Each row is a point on a landscape with many peaks, with its height.
A climber steps from a point to the highest of its 2 nearest points, and stops where none of them is higher. Distance is the straight distance between rows; heights are no part of it.
Z455 h=108: [129  88 117 139  85 104  77  96  73  96  85 119 109  91  95  98  71  96
 108 112  62  79 131  88  79 103  94 111 149  85  61]
Z689 h=372: [107  99  81 124 106 122 132  54  81  76  72 122  96 104  99 101 105 105
  83  85 100  73  77  83  68  58 120  80 128  86  69]
Z27 h=439: [ 76 119  63  89 109 110  75 104  89  96  98  99  88 117  62  75  60 108
 104  82 102  48 111 103  81 114 134  85 102  97  35]
Z920 h=278: [118  65 118 140 116 108 142  68  60  82  74  82  82 123 112  85 100 121
 105 115  77  98 100  86  87  78 136  80 136  85  74]
Z982 h=543: [ 56  90 119  91  73 108  74  96 110  85 110 100 105  94  90 156  91 104
 100  87  65 137 139 109  71 112  84 104  77 132  79]
Z923 h=745: [ 91 118  95  70 119 119  97 100 111 151  98 111  92  41  75 100 151  85
 108 123 112  88  61 106 136 107  78  87  93 122 113]
Z752 h=458: [ 97 101 117 142 112 110 136 112 147 107 106  93 112  99 148 110 114  95
  78  97  68  92  99 100  95 108 108  98  70 107 166]
Z140 h=427: [121 129 106  77  95 151 110 104 129  81 110  96 117  51  95 101 124 133
  54  63 120  84 103  79  96  79  91  82  96 100 167]
Z656 h=707: [ 54 103  92  54 117 102  55 111  87 147 120  86  82  81  61  90 120  71
 133 114 117  94  93 107 134 121  70 101  97 105  67]
Z283 h=726: [122  94 102  66  71  63  55  93  82 111 133 105 118 129 115 108  94  67
 116  82 131 109  92 106  91 132  68 114 135  73  87]
Z134 h=358: [112  86 115  73  99  85 117  94 113  90  86  92 148  78  82 126 107 104
  98  70 109 108 119  96  73  93 108 105  66 105 109]
Z759 h=201: [ 93  96 112 105  89  90  97 127  77  85 109  42  65 121 116  85  52 122
 104  99  85 101 125  72  99 126 127 101  93  88 115]
Z383 h=629: [ 98 114  94  76 117  98  72 100  72 131  91  95  92  56  52  99 127  76
 125 118 101  77 115  86 125 104  76  96 114 107  62]
Z867 h=433: [ 96 101 106 126 118  97 117 136 165  78 108 111 129 126 108 110  83 105
 104  90  83 116 140 127  97 101 116 132  78 113 146]
Z858 h=635: [125  78 124 138  67  74  49 115  61 127 130  78  60 115 104  55 102  95
 128 134 105 107 122 100 126 118  75  87 149  79  96]
Z186 h=219: [ 65  65  74 129 119 130 161  76  93  69  89 114 113 113 112 102  92 104
 124 102  97 108  83 116  72  75 129  84 116 122  78]
Z988 h=738: [113 133 116 101  75 114  34 120 119 105 126 139  90 108  97 126  98 103
 106 114 109 114  98 107 106 101  45 133 114  88  95]
Z260 h=441: [110 121  81  85 120  69 124 111  49 116  98  78  72 118  88  58 104 112
 129 100 131 110  97 117 153 102 117 108 104  68 105]
Z702 h=515: [ 77  87  62  78  88 131 128 120 123  88  92  92 132  90 118 104  72  94
  81  55 112  88  94 101  59 130 123  87  98 116  98]
Z956 h=398: [127 100 112 121  80  88  55 110 130 115 105 120 102 112  98 115  70 102
 113 113 103  95 119  83  90 115  99 127  82 110  97]
Z889 h=486: [ 93 138  87  90 115 130  95 135 120  73 133 113  99  87  91  96  68 139
 113  78 120 100 102  97 111 112  92 111 123  99 143]
Z97 h=580: [ 72 133  89 107 101 110  57 112 136 109 119 112  79 123  68 107  85 123
 104  97  77  99 142 129 131 103  91 124  57  99  75]
Z618 h=419: [105  93  96 126  87  98  65  85 118 124  92 132 124  94  81 116 106  84
 117 134  77 105 113  95  97  89  84 128  98 104  75]
Z772 h=434: [ 82  69  65 106  89  82  83  84 101 100 111 149 143 130 100 106  74  73
 144  93 105 112 100 119  93 120  92 131 133  78  61]
Z116 h=279: [117 135 100 128 121 102 123 123  86  77 112 105  70 128 102  62  84 130
 102 107 105  91  99  99 118  91 111 118 136  66 131]
Z257 h=630: [ 75  72 120  76  73  93  75  95  85 115 109  79 104 100 106 127 121  90
  92 100  69 145 108 104  72 111  68  80  84 113  78]
Z681 h=606: [131 114 106 109  92  79  94 107 107 115 119 107  65 102 131  74 104 120
  85 121 114  87  70  81 145 119  89 110 101  86 138]
Z845 h=223: [112 111  87  68 117  87  88 113  56 123  97 102 125  84  78  85 126  82
 129 105 130  92 114 106 147 133  58 122 149  69 106]
Z512 h=571: [114  91  81 125 116 102 150 107  87  96  88 108  99 128 129  82  75  86
  96  99  83  97  79 103  87 113 127  98 125  81  76]
Z680 h=75: [ 84  69 109 127 111 103 121  88  56  73 106  82  95 120  99  98  61 123
 148  81 100 124 142  97  88 107 119 119 133 101  91]
Z565 h=523: [129 106  76 100 121  72 143  73  80 108  77 116 119 130 109  68  91  81
 107 100 119  81  73 120 104  86 124  92 122  63  69]
Z530 h=572: [102  70  76  81  83  87 115  56  78 100  85 127 152 108  96 100  92  74
 116 106 114  80  77  91  76 111 101  92 147 107  40]
Z809 h=259: [110 123  78 102 105  86 108 127  95  95 117  91  71 139 108  70  51 115
  95  82 125  91  86 107 118 121 124 109 122  64 105]
Z299 h=540: [105 118  74  91  96 110  50  96 101 133  95 122 121  88  62  86  92  98
 106 100  73  57 127 127 119 125 107 115  95  74  57]
Z263 h=394: [ 61 104  87 112 113 123  94  98 121 111 107 104  85  68  69 106 120  95
 107  95  78  83 101 125 105 103 105  80  56 145  97]
Z521 h=111: [ 76  94 116 130 116 112 141  98  90  57  91  78  67 129  86  97 100 135
 123 111  91 129 123  95  92  54 122  80  73  88  84]
Z71 h=152: [ 83 120 108 103 110 138 126 128 104  51 101  75  84  85  97  89  57 144
  81  71  86  81 133  84  86 102 109  99 109  87 139]
Z611 h=482: [125  73 110 123  85  67  90  92  61 116 104  87 109 109 141  90 109  65
 111 129 102 134  88 104 103 114  77 101 139  90  94]
Z836 h=456: [124  66 112 117 100  61 110  95  84 103 103  95 122 110 126  91  97  71
 123 132 138 124  56  82 103  94 117  97 152 116 113]
Z999 h=628: [111 105  74  55  92 124 117  75  84  90  88 124 141  85  83 124 109  77
 101  87 135  83  68 100  83  91  92  76 163 114  46]
Z947 h=410: [107 118 125  85  95 128 104 109 133  71 100  88  87  84  95 123 100 121
  53  70  81  88 123  59  66  84 104  63  64 119 136]
Z616 h=119: [121 104  98 123 101  98  98  87  76  92  77 133 116 116  96 114  90  95
  77  91  70  83 125  99  80 114  93 125 114  85  80]
Z327 h=163: [ 89  92 112 102  98  83  75  73  63  91  80  85  81 122  76  95  93 107
 101  97  96 108 132 108  72  82 104  87  88  96  33]
Z68 h=66: [ 88 152 104 103 106 137  83  82 142 103  87 124  77  83  87 126 139 120
  69 117  81 101 101 110 124  77  61 105  70 107 127]
Z470 h=311: [ 83  56 101 129 101 110 121  54  60  87  81  93  79 120 113  91 112  95
 106 120  72 107 102  83  66  68 124  73 118 113  34]
Z919 h=692: [114 104 131  48  67 100  78 113  82  97 116  74  98  80 112 122 110 108
  86  87  97 132 119  90  99 142  54  92  96 117 146]
Z96 h=437: [115 109 101  68  99 110 130 112 101  81 116  87 117  54  99 100 102 125
  82  80 144 105 101  74 100  85  83  88 104 120 172]
Z903 h=521: [118 111  96 156  96 133  87 113 115  82 106 109  64  91 114  97  75 106
  71 109  67  66 105  62  87 115 111  89 148  89 107]
Z505 h=264: [ 98 106  83  85 142  80 127  99  82 122  75 115 118  98  82  76 119  96
 131 113 109 108 112 141 140  94  85 136 102  84 118]
Z102 h=390: [ 93  92 127  73  96 110  94  91 123  80 100  85 126  85  97 144  97 114
  72  83  75 103 140  84  60 101 108  97  53 131 132]
Z457 h=411: [114 112 117 114 111  92 115  87 103  79  90 113 106 132 109 110 101  99
 102  92 137 118  60  95  94  55  98  98 112  82 103]
Z420 h=335: [ 89 110  96  32 103 107 107  97  94  94  94  83 122  65  55 103 104 103
  94  67 142  78 111 109  96  95 117  81  71 125  75]
Z78 h=675: [101 110 114 133 106 103  90 100 154 118 101 100  77 101  79  99  94 120
  84 120  77  80 127  95 105  87 125 104  36 109 103]
Z484 h=404: [113 103 110 133 117  80 119 112 143 100 105 105  95 130 110  93 102 122
  91 104  83 123 130 118 139  87 125 137  56  88 159]
Z422 h=353: [ 86  94  75 148 119 112 142 109  76  82 111  80  62 106 105  81 102  97
 138 114 106 132  69 106 127  86 129  86 122  96 103]
Z690 h=512: [118 112  89  95  93 132  88 144 149  95 120 128 124  74 110 103  77 120
  70  82 131  89 106  88  97 125 101 121 108 100 138]
Z634 h=483: [138  89  99 106 118  57 126  75  79 120  73  91 118 103  98  72 101  86
 106 110 133  83  81  88 113  78 131 100  99  91 105]
Z307 h=360: [ 90  60 123 112 119  68 129  79  88  90  90  89 102  94  92  84 118  89
 136 125 122 116  87  79 110  43 148  83  87 136  95]
Z516 h=344: [ 77  80  79 114  96 113 109  53  88  75  69 117  96 120  91 103  92 110
 102 109  83  82  94  81  64  69 129  94 134  97  23]
Z865 h=78: [ 77 137 101 109 120 129 111  77 106  74  82 111  90  83  66 110 107 124
  75  85  86  92  93 117  89  52  97  86  77  92  82]
Z290 h=459: [ 98 117  94  82 100 118 110 136 112  61 135  94 101  72  99 106  90 118
  91  63 151 126  86  94 111 113  81  87 125 114 154]
Z729 h=195: [104 111  77  64 108  89  98  87  44 125  71 105 123 100  75  79 100  92
 109  77 100  71 125 124 123 127  71 108 129  60  76]
Z508 h=596: [105 118  92  65  86 114  60 127 103 117 119  89 100  58  83 109 103 106
 105  91  97  88 106 105 120 147  91  90  88 103 115]
Z464 h=285: [ 91  94  76  81 102 106 154  93 104  96  76 108 148 116 115  95 103 101
  75  68  82 108  93 133  90 104  90  89  79  97 104]
Z534 h=397: [113  53 129 130 106  61 133  87  89  96  92  80 101 118 131  92  93  86
 117 121 104 114  91  64  76  77 141  96  79 119 104]
Z983 h=90: [ 92 119 122 125 128 115 124  74  95  58  90 105  75 105  78 115 110 127
 112 106  87 113 119  95  99  40  89 100  93  90  97]
Z795 h=605: [ 96 134  82 109 112 112  59 106 107 128 101 114  54  83  70  86  99 109
  75 116  85  56  95 101 114 106 114 100  77 105  61]
Z73 h=454: [ 82  88  74 111 108  86 117 102  78  83 119 110 139 133 120  95  70  82
 148  89 130 128  73 125 105 108 100 113 144  90  76]
Z150 h=492: [ 97 122  55  96 112 113  93 106 119 110  95 132 103  99  78  86  68 110
 101  79  94  63 103 117  98 127 118 108  95  78  62]
Z289 h=438: [134  67 112 117 113  56 129  77  76  94  82  94 126 104 114  84  77 113
  99  90 111  96 107  73  79  87 150 111 103  94 110]
Z966 h=61: [ 86 136 106  88 119 126 108 115 138 101  94 116  93  85 108  95 129 141
  71  93  70 104 108 150 130  97  72 105  59  95 147]
Z914 h=402: [114  85 103 126  85 100  73  91 100 138  92 121 100  74 100  96 120  63
 108 144  84  88  91  95 116 121  92 100 102 118  72]
Z256 h=426: [ 43 115  90 117 108 119 106  99 129 100  91 112  84 105  79 115 106  98
 109 115  66 120 108 128 102  79  94 100  55 123  81]
Z159 h=268: [102  90 121  90  98  89 130  83  74  94  93  51  86  87 103  76  98 111
  80  96 111  89 100  68  90  90 131  55  84 117 118]
Z959 h=231: [ 63  85 104 116 111 134 151  88 125  62 110  95  78  95 125 110 109 107
  89  72 121 111  56  88  78  55 109  67 105 131 111]
Z839 h=534: [140 109  92  90  91 109 107 106 138 118 110  93 111  82 139  94 117  94
  57  82 131  66  64  84  88  94 122  83  98 117 128]
Z911 h=380: [123 105  92  68  88 135  87 113 117  92 109  90 103  57  84 119 110  90
  59  61 114  47  83  72  71 112 135  68 134 119 115]
Z268 h=210: [ 63  51 102 129 115 139 180  87 106  60 103  89 114 113 139 100 105 114
 113  83 108 108  59 100  63  63 138  64 115 126 106]
Z796 h=500: [ 90  66  83  96  80  98  94  70  85 122  87 131 149  88  81  94  85  78
 142 107  88  87 113 110  96 113  97 119 147  88  56]
Z220 h=330: [109 117 123  71 120  83 111  91 102 113  70  73  92  89  76 101 131 118
  95 105  92  94 128 116 123  85 106  91  36 105 116]
Z884 h=230: [102 103 101  89  94  55  94 114  89 111 119  56  68 146 100  67  55 113
 110  90 123 100 112  87 113 116 134 101  78  76 100]
Z758 h=260: [103  86 100  75 114  83 122  68  81 106  79 100 113  82 104 102 137  69
 110 117 124  97  60  92  95  71 103  64 113 122  68]
Z418 h=376: [119  87 105 110  87  42  66 100 115 109 106 110 114 136 118 106  88  83
  96  95 106 112 113 111  95 112 110 143  58  89  89]
Z987 h=480: [ 79  90 120  87  94 126  89 112 122  71 106 134 152  85  94 157 108  91
 106  90  78 137 121 110  76  94  66 117  86 130 103]
Z594 h=533: [ 86  48  88 133  78  72  92 105  72 103 132 100 104 158 126  97  76  85
 149 109 114 134  97 125 107 125  99 114 132  84  82]
Z553 h=592: [149 140 113 120  94 104 100 100 130 118 108 127  78 106 130  87 107 126
  54 101  86  72  85  93 115 102  83 117  94  63 145]
Z438 h=331: [ 71  82  93 110 107 115  87  90  75  49 114  74  40  93  82  81  89 105
 114 100 118 107 100  78  95  89 111  58 133 127  71]
Z44 h=644: [ 95 102 100  69  61  86  68 101 120 125 113 101 102 117 134 122  96  75
  62  96  76 119  64 111  84 142  72  88  80  97  88]
Z501 h=674: [ 86 111  95 116  80  91  77 100 118 128  92 119  95 115 133 111 110  72
  74 120  68 104  73 122  94 115  75 107  68  95  91]
Z407 h=252: [ 50  90  52  91 102 133 149  87  92  86  80 128 127 118 114  97  98  84
 114 100  76 114  78 141  78 100  92  87 100 110  85]
Z130 h=359: [ 92 100  84  54 104  88  82 100 125 114 108 100 104  76  64 106 101  96
  92  81 129  78  95  90  93  89 142 100  67 124  81]
Z406 h=11: [112 143 111  38 136  91 108  94  75  93  69  91  91  73  44 101 129 127
 102  92 144  82 116 100 134  60  83 109  81  85  99]
Z120 h=548: [135 106 113  75  86  87 116  80 122 113  92  82 109 105 132  96 122  89
  33  60 126  86  64  88  84  88  94  77  79  87 116]
Z462 h=357: [133 125 129  50  93  81  85  90 122 120  88  96  97  84  93 121 146 115
  68  91 103 100 112 112 118  84  76 111  42  84 133]
Z122 h=120: [ 98  75  89 110 103  94  82  99  50  94 123  74 100 126  83  77  52 100
 144  78 126 108 124 112  99 118  96 112 137  70  74]
Z100 h=705: [ 84 122  80  58 127 123 123  85  92 116  73 122 104  69  66 107 147  78
 110 105 115  94  64 101 124  79  63  88 119 100  85]
Z821 h=493: [ 47 140  76  75 118 116  85 105 112  91 100 117 102 121  66 117 105 113
 121  87  88 123 124 155 112  97  74 118  59 106  83]
Z69 h=382: [115  90  94  59 105  76  83 117 134 137  89 105 137  52  61 112 119  77
 118 103 121  82 112 115 112 111 129 108  58 135  87]
Z511 h=487: [124 102 149 117  79  95  85 104 141  78 115  99 111  88 120 141  91 113
  70  98  73 110 140  54  89 116  81 118  93 110 145]
Z644 h=626: [ 96  66  82 121  90 103 116 103 106  91  87  95 115 116 146 100  39  84
  94  92  88  92  76  80  58 134 140  99 115  98  87]
Z440 h=392: [138 124  99 144  93 113  82  88 125 138  96 138  90  64  95 102 116  90
  89 131  73  68  91 100 116 109  93 114 119  96 110]
Z765 h=569: [ 79  83  65 107  96 113 114 122 128 105 100 112 129 104 110  99  56  77
  92  90  83  87  69 118  76 142 138  96 105 114  92]
Z531 h=297: [106  77 126 107 103  86 101  91  71  84 104  68  65 108 107  90  84 115
 108 116 120 121 105  71 100  84 100  73 118 122  95]
Z894 h=325: [ 99  58 104 127 120  84 117  74  77  96  75  93 101  78  67  97 107  80
 154 139 113  97 114  77 109  67 141  96 113 136  76]
Z390 h=245: [104 107  81  56 100  61 109  73 111 135  83  98 120 112 101  96 133  73
  81 109 131  98  53 108 102  82 100  84  78 108  58]
Z688 h=440: [100  76 113 125 100 118 136  96 118  95 105  90 105  93 147 113 113  90
  77  87  64  86  85  82  53 102 113  81  82 116 134]
Z714 h=391: [112 127  89 126 107 115 133  72  78  76  99 123  93 135 115  82 112 108
  87 106 127  95  42  93  92  52  95  95 140  74  77]
Z700 h=698: [ 73  64 113 140  81  98 128 115 109  74 119  74  82 128 159 102  69  88
 108 102  91 110  73  83  69 125 114  87 119 116  85]
Z463 h=389: [ 83 104  69 105 121  91 121 109  64 112 119  84  53 131  89  61 106 100
 123 117 118 132  68 128 144  88 118  91 104  88  83]
Z856 h=401: [112  72  91  65  93  54  81 120 123 134 115 103 136  75  89 116 106  73
 119 106 142  94  99 115 120 121 116 121  77 112 126]
Z251 h=473: [ 73  91  95  53  84  86  66  95  99 100 113 121 136 124  99 134 118  61
 127  87 119 151  92 117  90 100  57 112  97 100  81]
Z707 h=541: [106  86  99 147  71 128  53 124 109  92 130  97  75  82 101  99  73  95
 104 112  89  84 118  54  86 133 108 102 143 117  99]
Z287 h=513: [105  59 120 127  71  83  70  90  63 122 100  87 114 107 115  96 112  78
 105 129  61 124 126 105  96 104  62 109 119  88  87]
Z12 h=610: [ 86  58 107 129  79  90  77 116  79  88 121  76  78 131 137  85  66 100
 118  96 107 139  97  97  87 128  95  98 124 103  86]
Z214 h=168: [ 76  87 106 136 109  87 100 123  97  96 117  64  60 135  99  81  79 116
 124 121  73 117 128  99 114 105 139 105  61 109 100]
Z605 h=173: [ 88 100 100 134 115 126 116 120  63  73  97  59  77  99 102  81  51 128
 102  86  66  83 147  81 100 125 125  92 121  94 121]
Z24 h=785: [ 85 107  95  67 111 104  86 126 125 160 113 109  87  72  74 100 117  83
 131 129 134 101  86 125 156 110  90 107  86 112  91]
Z935 h=561: [ 84  68 132 112  75 101  93  84  81  95 101  98 111 118 136 120 110  95
 104 113  63 154 106  99  85 104  66 106 102 119 101]
Z114 h=654: [111 113 117  91  63 100  74 132  93  86 128  72  76  96 130 103  85 110
  68  91 107 112  83  81 104 143  73  91 116 114 143]
Z59 h=139: [ 81  85 104 134 110  90 148 109  98  77 113  70  66 159 114  98  92 111
 124 114  78 144 113 110 104  77 135 116  80  78  95]
Z5 h=159: [104 106  99  82 110  94  66 100  58 113 104  91 102 130  73  62  78  97
 139  84 115  85 131 117 116 117  81 126 137  42  54]
Z673 h=374: [141 119 110  81  78  82  65 100 116 135 101 113  98  79  88 108 118 107
  74 118 120  74  90  87 105 101  95 104  93  95  94]
Z326 h=466: [102 106 134 124  89  92  95 123 149  46  98 125 126 113  99 127  86 121
  77  81  85 102 142  86  85  97  97 139  83  97 149]
Z250 h=583: [104 134  85  58 100 113  50 105  96 139 103 118  95  73  44 104 129  90
 110  97 107  52 117  99 114 116  81 114 107  79  58]
Z21 h=522: [110  88 107 112 120  65  93 115  40 118 109  58  76 124  94  67 116  91
 142 125 118 130 120 113 146 109  90 116 123  60 123]
Z896 h=366: [138 120 119  39  80  88  57 109 120 140  91 112  98  90  94 135 149  99
  74 116 105 103  97  95 105  98  64 109  84  92 115]
Z776 h=604: [ 70  87  84  77  75  98  91 101 109 103 114 104 104 121 127 121  87  66
  91 101 115 144  37 112  86 120  70  71 100 119  70]
Z771 h=526: [132 123  91  76  78 119  83 125 147 120 111 121 120  59 126  99 116 101
  63  87 128  92  56  98 104 119  95  95  98 114 135]
Z435 h=70: [ 95 154 105  95 105 119  74  88 100  96  86 125  82  81  69 111 131 109
  85 104  97  96  96  98 107  73  63 103  94 100  90]
Z748 h=590: [105 114  97 113 100  97 105 110 132 123 115 107  62  93 134  85 113 101
 106 133 115 117  52 117 139  88  86  94  84 117 125]
Z945 h=704: [ 95 117 109 105  86 100  67 104 113 100 113 133 106 110 123 130 125  87
  94 116  91 143  73 122 110  92  52 120  91 104 107]
Z133 h=135: [ 77  97 125 120 106 116 130 133 114  52  98  75 108  96 107 108  66 126
 105  88  84  92 152  71  88  94 120 101  81 108 153]
Z777 h=504: [117 117 132 130  81 105  90 100 121  81  95  94  74 103 111 110  79 121
  76  97  66  78 129  53  80  98 106 105 103  95 113]
Z904 h=296: [ 86  99  97  86 120  82 100 101  91 122  75  93 115  88  73 102 113  92
 120 119 104 114 100 114 124  86  89 110  63 102 110]
Z351 h=417: [ 92  76 118  83  89 127 129 109 109  89 100  64 106  87 145 101  95  91
  63  64  88  70  87  61  56 123 124  61  99 104 119]
Z597 h=567: [ 87 106 114 132 110  98 121 102 109 106 111  81  64 113 123  85 114 107
 103 122  81 135  93 104 120  86  96  78  70 107 143]
Z338 h=384: [127 136 105  99  93 106  76 108 114 132  78 114  90  70  82 101 114 105
  86 123  75  69 120 103 124 113  88 127  85  81 122]
Z563 h=432: [114  74 107 127 104  79 134 100 120  90  95 111 125 107 132 107 102  75
 118 101 127 120  59 103  97  81 102 111 105 108 137]
Z421 h=246: [ 93  91  84 101 108 112 144  91 101  68  92  68  79 111 107  88  94 106
  79  83 128  91  69  88  86  69 134  60  94 118 101]
Z329 h=367: [ 90 103  76 103 103 132  97 101 111 105 101  97  76  61  97  95  95 101
  48  75  83  39  88  84  73 128 121  72 111 111  97]
Z302 h=395: [113 102 102  78  93 123 116 125 122  76  97  71 114  73 113  94  77 124
  51  50 110  54  99  62  63 111 129  86 116  94 125]
Z802 h=589: [102  92 110 145  97  82  87 116  61 120 119  69  56 126 108  68 112  90
 128 146  90 143 114 104 147  91  77  98 122  90 118]
Z753 h=474: [120  81 133 139  86  80 100 110 138  92 103 103 123 107 146 135  98  96
  84 118  75 106 106  70  94  98 100 116  81 105 166]
Z755 h=293: [116  41 116 119 109  77 120  56  62 109  83 104 121  80 102  96 119  82
 136 133  93 113 104  83  94  83 109  99 127 124  67]
Z359 h=638: [102 103 117  89  85 115  74 118  92 111 104  82 107  70  94 108 103 100
  94 103  62 107 149 107 101 141  83  97  82 108 134]
Z595 h=107: [ 89  71 129 118 113  95 111 103  86  62  94  86 114 103  93 112  72 121
 134  88  89 111 139  81  81  90 131 111  89 123 112]
Z377 h=637: [101 110  84 105  93  91  83  92 115 129  81 102  73 100  81  82 106 103
  84 126  60  69 117 123 111 100 123 100  51 105  76]
Z814 h=379: [ 64  97  72 104 113 129  96  91  73  85 116  85  71 117  83  94  66 108
 115  99  99  96 107 104 106 104 110  83 109 112  52]
Z957 h=430: [ 98  95  88  54  97  66  93 102 110 114  98 122 152  86  76 126 125  58
 124  90 128 122  87 117 108 110  79 133  82 111 103]
Z47 h=770: [135 114 111  64  62  91  40 116 105 112 131 133 118 112 104 132 108  79
  96 112 114 104  84  86  78 134  68 124 131  78  91]
Z291 h=52: [ 87 145 110  96 121 107 100 104  94  96  90  99  69 110 101  94 113 136
  84  92  70 105 129 141 143 101  79 117  75  73 128]
Z643 h=442: [ 90  95 106  98  91 110  62 100 120 113 106 137 141  73  73 146 131  58
 128 122  84 121 123 109  91  94  73 113  88 119  80]
Z701 h=631: [122 116  95  99  89  98  89 144 113 117 112  94  84  89 136  88  76  88
  64  90 102  87  65  85 101 161  95  91 115  97 132]
Z532 h=229: [ 86  83  76  54  85  63  87  82  92 123 100  82 119 108 109  92 112  63
  88 107 113 105  68 119  72 110 104  73  76 119  45]
Z971 h=39: [ 91 144 100  84 126  97 136 105  90  77  89  90  89 118 107  79 125 134
  88  84 108 127 115 140 131  78  88 113  83  64 147]
Z65 h=640: [ 97 127 113 121 114 106  80 100 162 106  99 120  98 104  76 131  96 128
 102 113  76 101 152 121 110  83 104 119  58 113 112]
Z156 h=202: [ 64  70  90  85  84  93  90  86  93 106  97  94 104 120  90 100  91  88
  89  98  86  96  97 106  65 101 122  84  77 118  31]
Z164 h=299: [117 122 104 162 128 121 132 115  84  88 106  98  71 104  92  77 100 114
 120 127  63 108 119 107 129  90 110 107 125  89 138]
Z101 h=24: [ 94 134 109  66 125 104 134  86  80  88  79  94  98  97  78  88 127 125
  97  83 129 112  92 103 128  59  66  92  93  89 120]
Z115 h=664: [ 99 119  81  47 107 133 122  86  77  77  79 124 121  56  66 114 119  84
  85  84 135  80  77  97 101  68  90  81 133 103  81]
Z424 h=378: [111  86 102 128 112  59  94 105 118  84  92 101 108 141 107 101  93 108
 116 112 100 125 114 119 112  79 118 143  61  86 122]
Z29 h=544: [ 50  94  92  76  86 104 106 108  95  90 116  97 116 121 110 112  87  97
 117  90 107 144  72 122 103 109  60 102 103 111  86]
Z732 h=134: [112 108 108  92  89  84  85  71  60  90  76 110 102 122  90  97  87 117
  80  83  89  77 117  86  65  85  99 108 105  69  40]
Z602 h=420: [120 118 112  79  80 137 103  97 141  89 127 102  78  76 107 113 132 130
  52  82 111  73  91  69  86  60  83  56  85 105 140]
Z822 h=273: [109  67 112 109 113  88 111  55  66 104  78 101 101  81 105  84 128  77
 105 135 110 100  70  71  79  79 110  74 158 120  73]
Z950 h=573: [137 125 118  96  94  88 124  89  89 118  82  92  86 109 137  88 106 125
  45  74  95  74  94  89  89  93  90  97  86  56 130]
Z340 h=373: [ 91  94  73 111  95 134  83 101 142 118  86 114  94  57  82 115 103 101
  71 100  80  58  92 101  81 104 132  85  73 127  93]
Z442 h=317: [112  79 100  87 112  90 141  89  92  78  71  96 147 108 122 105 111 104
 100  70  82 110 116 126  79  89 110 108  80  93 139]
Z160 h=673: [116  89 107 105  76  72  39 108  80 132 133  80  81 127 115  73  89  83
 126 112 122  91  93 106 113 128  75 111 128  66  84]
Z61 h=322: [ 91 108  87 142 133 115 135 101  68  94 107 119  89 119 104  85 116  98
 140 133  84 137  86 126 129  93  89 111 135  88 115]
Z207 h=566: [103 119  92 102  84 129  53 139 108 105 128 102  88  52  85 102  79 112
 100 103 101  64 117  79 113 150 109  98 138 124 116]
Z296 h=241: [137 109  84  82 116  78  86 103  86 121  88 137 134  92  87  87 129  89
 116 107 111  96 116 128 141 113  53 156 113  74 118]

For each start below, name the point where the climber stops.
Z186: Z681
Z122: Z257
Z96: Z681
Z268: Z24
Z435: Z47
Z61: Z47
Z595: Z47
Z406: Z257
Z69: Z47

Call two points neighbours if one is among the 2 nearest of the other. Go from one point of each pair to the other, from neighbour to neighbour, staying as high as possible. Name the lowest point that can't be avoided.
Z257, Z511: Z418
Z700, Z24: Z772
Z681, Z47: Z420

For each start below, name every point that the climber comes to, in order.
Z680: Z122, Z5, Z729, Z845, Z296, Z505, Z904, Z220, Z462, Z896, Z673, Z338, Z440, Z914, Z618, Z643, Z987, Z982, Z257
Z101: Z971, Z291, Z966, Z68, Z435, Z865, Z983, Z521, Z59, Z214, Z759, Z884, Z809, Z116, Z164, Z61, Z422, Z463, Z260, Z21, Z802, Z858, Z160, Z283, Z47
Z420: Z130, Z69, Z856, Z957, Z251, Z29, Z776, Z44, Z501, Z945, Z988, Z47
